Each row is a point on a tangle of strands that fork, close into loops and nearly touch. The rows are in no order.
In the rows, 128 means zero.
Points whose rows are less than 113 apart are linked; no others are. Some points are linked to none.
z407: [140  79 218  83 117  97 106  75 119 174 113 106 132 138 142 116 144  77
 121  91 188  44 106 114 163  95 154  93 109  94  55 106 129  56 102 138
 101 106 130 158 120 158]
z340: [150  66  93 134 137 180 157 135 120 173 103 134 162 132 143 153 112 121
 125 102 128 106 133 159 100 165 122 115 152  98 110 164  97 158 141 121
 105 148 123 146 121 115]
z657: [151  80 111 110 140 170 132 135 125 172 127 134 166 114 101 129 124 114
 123 113 144 116 132 149  88 164 117 102 159  98 114 150 104 150 150 105
 100 155 140 125 116 131]
z389: [139  47 105 164 126 163 155 142 119 152 112 142 145 113 138 187 147 120
 123 109 109 126 141 145 127 188  90 130 117 124  88 142 136 163 155 149
 132  87  87 118 127 112]
z490: [117 152 120 174  90 110 136 105 127  64 117 145  85 165 186 138 122 128
 152 102  92 136 146 136 194  93 162 136  94 149 138 115 130 111  73 178
 149 111 108 173 125  94]
z819: [102 131 235  92 110  96  89  67 126 163 130 113  96 153 188 126 152 100
 107  94 182  67  80 111 185  71 178 120 104 117  96 108 141  34  58 136
 125 101 119 153  98 166]
z924: [107 192 139 141 133  92  95 138 130 109 147 132 125 109  95 134 180 164
 104 189 145 197 122  83 103 166  79 162 122 151 116  97 191 116 147 115
 142  87 125  53 127 136]
z776: [ 92  98 118 151 133 141 119 143 128 137 133 116 144 103 114 127 132 159
 124 156 101 133 151 141 132 146  99 115  99 120 138 143 121 164 160 118
 179 138  84 130 126 158]
z443: [165 135 139 134 113 125 128 132 141 126 146 132 119 120 109 127 156  99
 125 113 140 141 134 109 126 145  97 135 130 139 106  89 146 126 170 152
  95  94 174 110 147  95]
z804: [144  26  77 161 151 179 184 144 122 159 103 142 151 118 165 196 118 122
 111 114  83 123 124 146 110 187 110 150 134 126 109 169 122 175 155 137
 138  99  90 113 134 103]
z857: [ 95 208 139  82 133 126 102 139 129 129 127 120 137 135  76  77 106 153
 130 155 160 143 104 141  61  74 160 111 160 132 193 138  99 131  92  64
 107 190 155 130 144 168]
z799: [174  73 108 119 110 152 169 151 135 137 129 108 142 135 132 118 103  83
 130  87 103  93 146 141 154  99 140  97 129 118 119 111  81 142 172 154
 117 134 167 191 178 101]
z221: [158  94  86 122 175 185 136 134 127 178 130 151 168 104 106 167 115 130
 121 122 153 152 108 123  51 196 107 132 192 109 110 169 120 154 138  81
  96 145 137  74  78 116]
z889: [154 113 169  48 130 125  98 110 121 192 130 117 163 125  73  79 124  82
 141 105 193  77 111 149  82 109 151  71 162  91 101 137 105 102 109  95
  73 181 152 132 118 176]
z759: [118 123 103 160 126 159 138  84 100 124  75 156 136 190 184 180 115 133
 147  94 144 122 125 162 125 152 143 158 152 121 105 171 126 112  46 155
 103 116  91 147  99  93]
z930: [111 143 111 150 145 145 117 118 117 126 118 146 145 133 130 158 142 158
 123 148 144 155 132 125  97 177 101 152 139 130 128 152 149 144 122 108
 128 119 104  94 103 115]
z431: [120 111 219  94 120  89  88  78 111 151 110 110 120 136 140 120 157  97
 122  96 185  63  96 123 163  95 142 101 106 115  73  99 153  47  82 144
 108 108 117 154 102 170]
z265: [106 188 148 112 104 102 109 145 155 102 148  98 106 121  87  44 117 131
 131 147 111 135 137 132 149  60 147  96 109 142 172 101 108 127 150 117
 145 166 163 162 168 155]
z769: [135  78 105 158 130 164 145 109 115 150  99 154 151 140 150 193 142 124
 131 108 132 134 137 143 105 193 105 140 134 121  84 153 141 138 115 148
 110  98  98 115 108 101]
z719: [134  98 145  93 139 132 100 166 123 175 147 103 158  71  39  84 160 129
 113 159 142 124 126 133  91 156  91  87 122 116 120 123 127 160 189  91
 151 144 106 110 123 195]
z178: [129  92  73 154 155 120 166 168 141  97 158 123 121 124 175 177 120 143
 110 159  66 172 139  90 155 150 113 183 114 154 141 141 144 166 172 149
 179  90 117  92 154  80]
z835: [149 157 100 120 162 150 137 152 141 141 151 145 156 108 106 156 136 143
 117 151 158 178 111  94  63 173  95 164 181 129 128 141 143 131 149  91
  94 112 168  49 110  91]
z457: [124 126 148 167 110 118 113  82  98 131 100 159 120 123 135 187 184 130
 132 119 160 151 139 131 115 201  70 146 104 137  71 115 193 102 108 170
 117  58  77  86  91 130]
z445: [109 115 142 141 120 121 107 133 118 133 125 115 131 104  97 108 155 140
 134 141 123 128 152 141 148 140 100  97  97 125 116 117 134 147 152 129
 159 122  90 140 116 161]
z326: [135 102  62 106 187 136 168 190 151 125 170 104 146 111 142 141 100 151
  95 186  88 161 123  83 124 145 113 174 160 136 164 137 124 160 198 111
 148 149 164  71 159  92]
z554: [129 160 142 100 106 126 121 131 139 120 136 104 121 151 130  76  96 113
 140 114 132 100 124 148 144  50 165 108 139 129 165 119  90 114 113 135
 102 176 176 179 163 130]
z345: [ 79 191 111 117 170 115 101 148 131 115 129 120 150 118  88 107 124 190
 110 197 147 169 120 107  78 130 122 136 137 130 170 138 131 147 122  55
 163 164 110  93 120 170]
z282: [131 152 134 111  97 124 128 149 150 111 146  95 117 128 114  57  95 112
 138 128 100 113 144 144 147  54 154  98 116 126 167 113  84 134 160 133
 129 173 182 183 178 133]
z608: [145  91  87 115 164 173 146 155 134 163 136 127 160 100 115 137 105 136
 120 141 128 128 124 128  84 161 115 125 166 104 152 163  99 165 163  91
 120 165 139 110 120 123]
z680: [ 85 168 128 121 137 140  92 124 115 141 113 111 151 120  87  91 100 171
 132 159 151 124 121 162  83 107 143 102 132 107 168 155  96 146 100  76
 140 201 108 150 113 201]
z556: [151  51 103 142 121 159 167 174 142 148 152 107 143 102 124 141 131 114
 114 121  87 125 142 120 143 145 101 116 114 133 125 117 105 173 210 138
 137 104 141 128 166 108]
z262: [121  75  82 162 138 164 175 134 111 135  90 137 144 130 173 161  92 148
 132 129  87 115 145 163 133 138 131 133 118 107 139 182  92 171 123 146
 159 142  78 165 128 119]
z830: [134 178 150  68 134 129 106 126 125 151 131 133 144 133  68  94 131 117
 136 128 183 129 105 137  59 113 140 101 184 124 149 134 117 112 104  81
  74 166 167 100 115 149]
z402: [153 138 115 167 104 116 142 132 133  85 138 137 101 145 161 146 129 112
 136 100 100 138 144 117 168 124 134 147 110 143 124  99 132 125 131 172
 131  94 148 145 147  80]
z204: [127  63  76 130 193 171 149 147 125 160 128 134 163 107 138 176 107 165
 111 160 109 142 120 121  82 207 111 160 161 116 135 175 130 171 150  96
 145 150  93  75 102 126]
z427: [148 113 136  77 130 146 107 158 125 182 147 108 161  92  47  76 135 110
 130 136 155 109 131 137  78 138 111  82 146 101 130 135 107 159 174  85
 115 174 142 120 128 176]
z289: [118  87 104 136 159 135 130 169 144 128 165 116 140 102 120 143 144 149
 109 168 107 159 134  99 124 176  85 149 122 141 128 127 148 163 192 119
 163 117 124  79 137 119]
z338: [101 162  90 139 163 133 132 140 126 103 124 120 146 132 142 132 105 176
 119 181 118 160 129 116 109 129 125 161 138 133 180 164 122 154 132  95
 164 155 114 108 126 120]
z711: [129 102  85 186  92 113 175 134 127  75 105 155  94 140 186 181 122 126
 141 102  68 151 167 121 186 134 127 149  87 151 114 137 138 152 114 182
 180  72  84 143 129  80]
z403: [120 122 125 182  94 102 137 102 119  94 117 154  94 129 155 178 160 127
 147 112 106 159 164 120 170 167  95 141  79 149  88 112 174 125 112 179
 158  55  79 116 107 106]
z184: [133 110 154 145 110 104 111 143 121 130 142 118 121  93  91 119 179 129
 118 140 119 145 148 123 151 156  81 110  96 135  93  91 156 144 179 144
 152  90 104 112 125 144]
z446: [ 93 197 113 160 118 119 118 123 130  80 128 124 104 149 157 105 117 157
 140 141 107 156 131 134 153  87 155 148 118 147 182 132 121 125  92 132
 144 140 137 159 138 108]
z927: [127 144 135 135 125 144 114  88 108 139 102 143 138 159 148 157 139 128
 137 102 167 119 115 142 104 145 127 141 161 130 109 139 136  98  79 130
  76 126 129 127  99 113]
z727: [115  86 142 164  85 112 139  83 110 111  79 159 106 155 170 192 152 108
 155  80 132 113 153 140 182 150 125 126  81 131  54 115 158  98  77 190
 139  65  71 146  98 117]
z635: [143  83 118 123 112 151 150 137 127 144 110 107 144 137 143 108  86 109
 140  98 113  84 148 157 147  89 142  91 125 101 129 137  73 140 150 152
 120 166 145 198 156 130]
z621: [146 116 148  66 134 149 119 102 121 181 123 129 157 141  95 103 105  90
 147  95 191  84 108 153  78 109 156  89 180  92 113 151  92 103  92 101
  65 184 159 133 111 148]
z986: [131  38 100 160 126 136 162 181 147 127 165 112 125  92 130 158 142 113
 108 131  68 140 139 105 155 164  92 130  96 150 110 113 131 178 207 148
 160  85 120 106 162 107]
z188: [ 83  62 111 169 115 109 158 165 144 103 153 118 111  87 133 143 126 144
 132 152  47 148 171 121 192 134 104 112  61 148 127 123 127 175 170 149
 216 104  64 124 136 139]
z638: [125 190 158 143  87  74 109 105 157  57 159 137  58 150 155  97 127 120
 143 102  92 127 127 119 222  62 185 128  88 164 151  75 135  85  96 161
 141 131 154 168 134 127]
z790: [110  95 154 154  97 114 125 106 113 126  99 131 118 132 129 135 146 124
 153  99 123 101 163 155 187 132 118  93  80 121  83 111 137 117 114 168
 158 110  67 166 112 145]
z853: [135 123 149 131 121 129 100  86 102 162 103 149 143 129 101 161 172 125
 126 109 189 128 121 142  94 189  89 125 138 121  75 122 168 106 104 131
  90 104 101 100  80 148]
z506: [ 97 170 164 101 106  89  86 139 122 131 123  93 124  96  54  42 134 142
 129 160 132 121 131 153 127  79 123  74  97 120 150 101 123 134 139 100
 160 166 104 156 136 201]
z945: [ 77 131  77 162 177 139 145 114 113 104  89 134 139 139 179 160  89 197
 130 197  96 149 135 135 110 152 133 181 118 123 173 201 133 166 100 105
 197 155  53 117 100 148]
z387: [107 201 123 147 126  79 109 160 146  86 172 131 110 118 114 129 162 157
 109 184 121 209 129  68 138 152  95 169 106 156 128  91 181 119 160 125
 162  89 152  72 150 119]
z937: [154  99 156  69 125 138 111 126 117 181 130 111 163 113  67  77 122  92
 138 112 165  78 134 157  97 120 127  68 146  91 112 131 101 130 141 105
 102 178 140 148 131 174]
z226: [157 152 200  94 104  73 101 115 141 115 139 111  91 104  91  70 165  86
 122 117 135 104 127 110 177  89 130  90  95 141 103  60 157  91 159 153
 121 107 156 146 143 153]
z772: [122 130 153 101 117 125 100 144 128 152 132  99 139 101  65  58 128 129
 130 149 136 102 141 153 116 100 114  74 111 110 138 121 104 148 160 108
 152 173 122 155 139 191]
z976: [134 155 155 115 104 114 114 118 142 105 138 114 110 147 140  91 121 105
 142  99 133 103 123 134 161  72 159 112 122 135 144 102 111 101 120 143
 108 145 167 169 151 120]
z923: [130 120 109 124 125 155 140 128 122 135 111 117 146 146 144 111  94 133
 135 115 130 102 136 164 124 102 148 114 145 105 149 154  87 134 117 128
 114 171 135 180 141 123]
z208: [ 87 190 137 157 100 108 110 101 135  74 124 131  87 166 167 112 122 149
 149 121 107 140 126 145 179  78 163 140 104 156 167 109 135 105  67 154
 143 138 120 166 124 119]
z171: [132 124  75 184 110 130 171 125 115  77 105 156 104 155 195 167 106 134
 142 114  81 145 151 125 171 117 141 169 109 142 137 149 131 146  96 177
 166  88 101 156 134  75]
z675: [148 140 153 124 131 138 114  92 109 157 117 153 142 135 116 161 154 112
 133 107 189 132 113 134  83 174 106 135 160 126  86 128 156  96  97 133
  63 111 138  91  86 114]
z746: [131 135 159  96 106 117 108 136 129 142 132 104 130 118  86  68 135 108
 135 130 142  97 134 150 136  95 125  87 118 118 132 105 116 122 153 128
 123 155 147 159 147 155]
z847: [137 130  80 125 187 178 132 127 123 156 123 152 169 115 120 167  99 155
 121 145 145 159 109 115  48 184 121 151 188 104 140 181 118 148 124  74
 109 162 124  70  76 118]
z285: [180 121 158  95 105 119 127 126 142 139 144 118 119 124 107 113 143  68
 124  96 145 100 131 115 142 118 121 111 130 133 100  90 133 107 169 149
  87 109 185 138 155 111]
z25: [132 204 161  67 142 117  98 124 113 154 133 138 138 117  38  96 147 121
 126 143 195 146  90 123  35 119 135 108 178 127 139 121 135 111  95  60
  67 148 150  76 105 171]
z19: [ 97 194 135 108 141 104  90 150 131 123 140 110 136 110  65  81 135 163
 117 183 147 157 122 118  86 111 120 116 130 132 163 116 130 139 139  65
 154 153 124 108 134 173]
z957: [100 182 124 115 132 121 107 151 134 120 137 107 137 111  85  80 119 160
 122 173 128 144 129 127 108  94 127 113 128 126 173 132 109 148 152  87
 149 167 143 134 149 151]
z763: [142 169 220  79 107  65  92 101 143 116 141 115  81 119 113  70 152  90
 122 113 140  85 104 112 178  55 160  98 102 143 118  73 158  68 119 139
 115 117 154 151 140 170]
z311: [ 89 155 119 144 137 146 104 114 106 131  98 126 144 141 126 118 116 172
 139 149 147 123 129 160  98 137 137 114 133 111 155 161 111 139  86  96
 142 171  94 150 101 168]
z124: [131  50  70 174 145 158 208 156 114 122  98 139 129 129 193 174  90 140
 114 132  57 119 143 146 150 134 137 159 113 123 138 184  99 178 147 158
 177 112  77 147 147 101]
z119: [139  73  80  94 182 170 158 181 149 164 164 109 163  89 108 125  94 139
 109 167 104 125 117 111  82 159 117 130 164 108 157 160  97 175 197  83
 131 176 150  88 140 127]
z248: [174 141  99 106 136 165 150 148 133 144 136 136 151 135 126 120 104 106
 132 109 144 131 123 127  91 115 139 134 194 121 145 141  98 129 134 114
  69 150 192 123 141  74]
z352: [149 198 117 155 104  99 123 124 148  64 153 149  82 164 167 125 126 127
 142 112  99 159 115 103 162 104 161 170 130 155 162  95 137 109 109 158
 115 108 186 140 154  76]
z40: [190  71  76 160 131 166 195 166 134 127 129 132 135 131 167 175 118 100
 106  91  77 141 131 114 142 143 115 158 133 139 115 121 111 154 174 164
 119  79 155 131 166  51]
z257: [161 145 144 130 103 119 128 102 142 106 134 140 102 179 186 148 112  99
 137  62 139 104 108 118 164  89 176 158 137 147 124 103 127  72  79 166
  81 109 186 157 143  73]
z879: [110  88 102 160 117 153 152 115 107 132  81 135 137 153 168 148 102 139
 151 105 109  98 148 176 148 130 142 116 115 106 114 159 102 146 105 157
 142 136  81 180 123 127]
z820: [137 153 246  70 102  69  91  89 138 140 148 119  78 120 154  87 153  76
  98 103 155  71  82  88 182  53 167 104  89 124  95  80 167  40 100 141
 117  90 151 149 125 172]
z218: [ 79 208 121 111 137 130  98 134 124 127 119 115 143 130  86  91  96 178
 128 173 152 144 107 143  62  93 151 115 148 122 194 148 101 143  91  57
 136 200 126 135 126 187]
z353: [133 203 146 137 109 104 110 116 140  91 138 142  90 158 150 124 144 127
 134 116 134 153 111 111 135 110 150 165 141 163 157  96 148  97  94 144
  91 115 179 123 146  94]
z980: [119 214 105 108 138 123 127 158 145 100 152 120 117 142 116  85 104 145
 124 150 129 161 114 117  98  76 161 146 170 142 202 133 103 129 123  95
 108 162 189 131 169 105]
z305: [147 166 145 156  83  72 127 120 159  65 158 136  69 136 143 106 133 111
 140 102  80 131 143 113 217  93 162 122  77 154 128  68 136  98 125 173
 149 110 155 162 135 111]
z996: [150  98 102 130 120 152 154 162 142 132 140 108 137 119 126 110 112 115
 125 123  99 118 147 131 141 115 120 111 126 118 144 128  94 156 186 134
 133 137 160 153 161 103]
z466: [145 100  81 151 145 176 162 128 110 145  97 148 151 156 165 164 100 130
 131 108 127 120 129 154 105 148 137 142 166 101 121 174  99 141 108 133
 103 139 125 148 119  81]
z66: [132 103  88 109 177 129 141 180 155 130 175 112 151 105 120 152 129 152
  98 184 105 169 123  82 111 169  91 165 148 146 135 134 151 153 198 113
 145 122 153  54 147 103]
z290: [122 145  80  93 176 132 150 189 157 122 175  95 152 104 112 106  96 157
 106 195 104 158 127  83 105 115 121 154 153 129 176 138 109 165 195  92
 153 160 173  85 170 113]
z817: [171 137 194  42 124 106 112 120 133 166 145 117 134 118  91  82 140  54
 129 109 180  83 112 121 102  91 141  95 151 123 105 101 134  87 139 120
  66 133 186 121 151 142]
z367: [127   6  77 121 200 176 165 159 139 168 142 119 158  85 130 172 103 145
  96 150  86 115 102 129  88 204 116 145 152 118 127 169 116 187 181 102
 141 152 104  77 123 142]
z589: [ 78 103  88 165 164 136 134 121 110 112  96 141 141 127 162 171 119 182
 133 178 100 148 141 135 116 173 112 163 106 129 144 186 144 166 113 118
 199 131  42 110 101 149]
z350: [154 172 167  49 119 121 113 130 137 153 143 124 138 126  71  67 130  85
 135 128 165 112 116 130  87  89 149  90 162 125 144 120 114 109 130  97
  72 156 191 115 160 145]
z336: [125 220 170  78 138  94  89 124 116 141 128 142 126 111  42  99 164 133
 115 157 194 166  91 113  44 130 121 127 162 141 128 100 165  97 103  74
  80 118 144  67 113 173]
z60: [134 108 109 190  72  90 161 112 135  75 125 167  80 133 168 178 147 113
 147  91  82 153 172 110 207 142 122 141  62 163  93 103 159 127 107 191
 179  53  83 132 110  96]
z954: [ 94 178 177 123 114  97  77  99 109 117 106 120 112 134  99  89 155 142
 137 142 157 122 114 149 138 101 133 105 108 138 134 100 153 101  92 121
 135 134 103 145 109 177]
z651: [134 125  80 162 152 175 161  98  96 133  81 160 148 180 182 173 103 138
 134 108 134 128 116 159 101 151 147 162 179 109 128 197 108 129  58 133
  97 137 105 145  97  79]
z287: [130  33  69 149 189 177 173 131 113 159 105 149 154 113 168 201 112 148
 106 142  95 130 118 140  84 209 117 167 150 118 116 194 130 181 140 113
 148 124  73  85 103 121]
z788: [149 167 160 131 106  96 105 121 140 109 144 133 105 124 109 114 166 116
 131 125 137 147 133 108 140 132 108 136 118 144 116  81 162 112 145 149
 110  97 156 114 141 120]
z929: [117 110 124 109 148 138 109 165 139 149 160 105 154  86  71  97 136 143
 116 170 123 139 135 123 103 146  97 108 122 120 150 129 120 164 187  89
 162 153 120 107 139 168]
z676: [150 176 101 120 143 145 137 145 139 131 146 139 135 124 121 136 129 135
 120 139 141 167 121 101  91 145 112 162 180 133 147 134 133 130 141 112
  92 117 178  85 131  84]
z948: [164  36  68 154 154 180 209 171 125 140 122 128 141 123 171 186 107 110
 102 120  65 127 122 125 133 156 114 160 141 134 126 149 104 175 180 142
 136  90 126 120 158  73]
z840: [139  75 207  83 103 108 117  90 137 161 132  98 124 148 163 113 124  68
 122  77 172  39 107 112 176  67 179  98 104  98  71 107 106  61 109 136
 112 118 149 173 141 147]
z871: [ 98 124 118 155 126 144 124 112 107 124 101 133 137 145 142 135 122 158
 145 131 125 120 144 158 133 138 125 118 118 113 133 158 120 141  98 131
 141 144  93 158 109 138]
z541: [ 92  96 112 155 126 134 138 145 129 116 121 114 133 107 138 121 110 156
 140 144  85 126 165 151 160 122 115 107  87 119 143 146 102 166 155 136
 185 144  80 159 136 153]
z41: [140 112 187 113 109  88  97 108 110 149 118 118 121  96  83 100 173 102
 124 120 155 105 141 134 158 137  93  82  95 127  77  75 165 108 154 159
 127  96  99 136 115 166]
z934: [164 172  96 172 113 115 151 137 139  64 149 151  89 163 186 137 114 122
 128 105  80 162 129 103 170 105 153 176 125 154 153 113 130 128 105 174
 129 101 170 148 156  55]
z94: [157 128 102  92 140 172 150 135 122 162 129 130 159 133 119 109  87 111
 138 111 154 113 115 151  72 112 145 109 195  96 148 167  77 131 118 101
  75 182 174 143 125 111]
z731: [145  87  65 180 136 150 196 144 110 103 100 151 119 143 199 177  96 137
 124 126  65 139 145 126 156 125 136 175 119 133 141 167 112 165 130 164
 164 100  95 144 147  72]
z80: [105  37 102 161 126 114 167 177 151 104 163 114 115  82 133 160 133 124
 110 141  41 149 154 106 189 146  99 130  66 160 115 119 140 178 196 152
 199  81  90  98 154 118]
z30: [110 163 197  99 105  83  85  99 127 124 122 112 102 136 112  76 142 111
 130 117 149  95 110 139 165  65 149  96 100 140 131  83 145  81  99 137
 126 142 131 157 125 170]
z733: [119 109 102 170 123 151 143  96  99 118  81 162 136 169 175 184 138 134
 143 107 129 131 143 146 127 164 119 154 129 124 101 164 140 134  80 154
 126  96  77 134 103  99]
z956: [114 183 160 132 101 103 106 108 140  87 140 129  89 161 153 105 124 127
 142 103 121 123 119 128 184  70 173 132 111 153 154  95 134  90  84 152
 128 136 152 165 135 124]
z786: [168 107  90 171 107 133 169 149 134  99 138 139 114 138 162 166 126 110
 122  98  77 148 149 112 167 138 118 149 107 146 119 109 125 145 159 181
 142  76 149 137 154  67]
z874: [134  93 155 109 117 136 117  98 117 155 104 119 142 161 140 129 127 102
 139  80 173  74 120 149 139 113 148 102 139 107  89 127 110  92 103 141
  92 146 134 164 125 138]
z341: [115  78 113 117 157 140 120 170 145 152 168 105 155  83  93 131 148 145
 103 170 107 139 132 114 109 175  85 124 118 128 131 135 135 171 195 105
 161 132 114  91 137 152]
z280: [152 146 178  98 112  92 107 134 132 132 142 108 113  95  66  62 159 100
 128 132 139 112 137 124 151 102 114  92 109 129 116  81 142 119 175 130
 123 122 145 138 149 153]
z893: [128 120 163 151 119 116  95  80  88 159  95 151 136 121 108 172 183 134
 124 116 181 126 135 145 105 196  76 132 110 118  56 112 189  98 106 153
 110  82  69  97  73 157]
z914: [128 188 154 126 123  97  92 134 120 131 147 129 118  97  72 120 178 141
 107 164 162 173 119 106 104 158  84 136 123 143 114  91 178 115 147 119
 120  89 130  77 122 148]
z535: [ 89 118 195 132 102  94 105  66 117 121 105 132  92 173 187 148 140 117
 148  84 149  80 118 132 207  89 174 124  79 125  85 103 148  52  43 167
 138  95  91 165  93 146]
z508: [121 124  81 155 168 181 145 104 101 148  83 160 157 157 168 178  96 152
 136 121 144 136 115 153  71 172 139 155 183  96 131 205 113 140  65 100
 113 159  92 122  75 112]
z649: [132 113  74 143 192 183 147 120 109 154 102 151 159 132 155 177  91 155
 126 142 128 146 119 136  63 188 137 162 188 101 137 204 113 155 102  83
 119 167  99  97  73 112]
z55: [ 91 179 175 109 112  92  76 108 112 130 108 107 117 122  74  62 137 148
 132 155 151 117 118 157 128  81 132  83 103 129 146 101 136 109 102 105
 151 158  94 163 116 201]
z434: [ 76 172  84 153 168 139 126 121 111 104 103 129 150 138 152 140  87 199
 124 185 117 152 126 132  94 134 139 159 135 117 186 186 113 155  95  87
 166 174  84 127 104 148]
z629: [156 102 200  59 109 113 113 107 137 160 138  97 129 139 129  81 122  59
 130  90 165  50 110 126 151  59 169  89 124 111 105 110 104  77 122 141
  96 147 171 164 154 150]
z679: [122 136 109 129 137 141 133 158 139 120 144 105 140 116 118  99 108 149
 124 157 108 133 138 129 125 106 120 126 128 123 169 141 104 152 162 114
 149 156 146 146 152 124]
z67: [ 99 150 101 125 172 139 113 143 132 128 133 118 161 110 110 132 117 183
 118 181 135 157 130 115  88 158 116 143 146 122 157 157 126 156 141  74
 156 161 107  91 109 152]
z420: [164 192 179  88  97  88 113 127 160 106 166 132  84 137 109  79 148  89
 127 107 141 121 109 100 137  86 152 130 133 154 141  74 148  86 142 142
  80 118 213 122 164 117]
z359: [139 111 120 101 133 161 132 114 123 164 116 120 156 152 132 108  88 117
 143  95 161  90 120 164  96 111 158 105 175  94 129 158  76 121  90 113
  81 187 155 166 126 132]
z456: [162 160 105 115 129 146 138 155 147 122 154 124 131 130 116 114 122 118
 131 134 127 143 124 112 103 120 124 140 169 132 153 122 115 132 152 117
  91 128 192 116 157  78]
z154: [137 119 126 168  75  96 151 105 135  70 119 144  84 154 171 154 118 108
 155  71  87 118 159 126 226 102 165 118  69 147 104  91 129 105  89 184
 157  98 104 175 118 105]
z42: [ 86  76  99 161 149 141 129 130 117 129 117 137 138 109 147 155 130 170
 132 160  95 137 149 145 133 176  97 133  96 125 132 169 136 174 137 123
 191 127  56 118 115 158]
z633: [130 215 165 105 127  90  96 127 124 130 140 133 112 112  65 112 174 135
 113 160 180 175 109  99  77 136 108 141 152 147 127  89 174 101 130  96
  93  98 155  69 125 145]
z898: [ 96 115 204 110 107 109 101  68 126 141 112 121 106 174 189 137 128 106
 133  83 172  66 101 128 193  75 186 125 101 119  99 110 128  49  50 152
 122 113 120 167 104 148]
z745: [152  85 102 114 161 177 131 125 116 189 122 143 168 106  98 149 115 121
 133 103 155 125 119 144  53 190 114 104 183  91 101 169 105 149 131  87
  95 163 127  99  77 142]
z821: [110 116 122 186 103 113 133  93 109 107 103 166 106 135 154 195 174 133
 148 119 132 156 150 126 141 191  79 165  90 147  83 127 190 121  99 175
 144  51  71  97  99 115]
z656: [128  31  90 104 190 170 151 175 147 168 161  99 164  75 107 136 100 143
 102 169  98 117 112 122  93 180 108 124 152 113 146 152 104 189 197  89
 146 173 124  93 131 163]
z385: [108 218 131  94 129 126 110 141 143 115 140 131 125 136  94  92 116 146
 130 150 153 154 106 127  82  82 158 129 164 143 190 126 114 120 107  78
  97 160 178 117 151 129]
z665: [159 178 147  99 117 127 124 115 138 138 136 145 121 142 113 133 141 102
 131 104 173 144 107 115  90 126 125 148 178 143 122 109 141  86 113 129
  45 122 196 100 130  90]
z346: [156 177 161 125 115 115 116 105 144 108 140 152  94 169 173 149 129 103
 131  84 151 134  96 112 136 109 158 166 157 155 134  98 151  69  85 161
  66 107 190 127 137  84]
z15: [129 197 132 156 114  92 111 138 145  84 160 134 100 123 124 119 163 139
 124 151 113 183 130  90 142 136 112 161 112 147 132  95 158 121 147 143
 140  90 160  98 147 101]
z975: [147 139 153 165  74  73 132 109 148  69 140 143  66 127 145 130 144 102
 146  84  90 113 159 107 231 105 152 110  57 152  95  61 148  94 119 181
 153  92 119 158 118 117]
z190: [ 99 105 163 154  99 109 120  71 107 116  85 141 105 171 178 168 145 117
 160  85 150  91 132 144 188 127 151 125  88 133  68 109 152  76  52 180
 131  82  73 153  89 134]
z172: [129 115 132 145 127 126 115 146 127 133 145 127 137 100 102 139 167 143
 116 152 131 154 142 113 121 172  79 135 112 141 111 112 164 144 171 127
 144  89 112  86 125 129]
z720: [ 72  84 103 164 133 120 154 153 141 104 128 119 120  94 152 129 104 169
 132 173  59 138 169 134 171 124 112 128  69 132 144 152 116 174 159 133
 217 133  56 134 132 151]
z44: [113 145 103 178 101 125 148  95 116  72  95 158  97 176 196 168 120 137
 163  95 105 144 145 132 171 121 152 163 111 146 128 146 145 119  57 180
 146  83  98 157 114  86]
z658: [113 202 115 139 127 119 119 146 143  88 145 123 113 148 137  97 114 152
 130 146 113 161 125 119 130  83 149 145 142 145 184 125 112 129 119 118
 129 143 169 140 162 100]
z161: [168 116 186  77 110 111 119 109 137 148 136 116 127 138 122 108 140  65
 127  89 170  75 114 119 142  95 146 107 130 119 100  93 132  84 134 138
  82 127 177 143 145 124]

A fork is a point with three links, a tip a point with one. Leave the first point through the second and follow the links. Name the first fork or tip that comes.
z226 / z280 | z763
z840 / z407 | z727
z353 / z352 | z804
z727 / z190 | z161
z680 / z218 | z208

A piece is two or more points that can be reached from each other along the links. Count, over all rows, the pieces, the separate loops (a circle has one, a figure eight two, a Y none), the forks (points with three links) and the tips (points with one).
pieces | 5
loops | 8
forks | 13
tips | 7

How many points has the smallest loop of links through each point below? Write 0 if it is on no loop.
z776 | 18
z154 | 7
z445 | 23
z980 | 17
z657 | 9
z287 | 15
z817 | 14
z30 | 9

Name the points in between on the shortest way along the links from the first point to the second, in order.
z434 / z427 | z945 > z589 > z42 > z776 > z445 > z184 > z172 > z289 > z341 > z929 > z719
z389 / z346 | z804 > z948 > z40 > z786 > z402 > z934 > z352 > z353
z679 / z289 | z996 > z556 > z986 > z80 > z188 > z720 > z541 > z776 > z445 > z184 > z172
z821 / z680 | z403 > z60 > z711 > z171 > z731 > z124 > z262 > z879 > z871 > z311
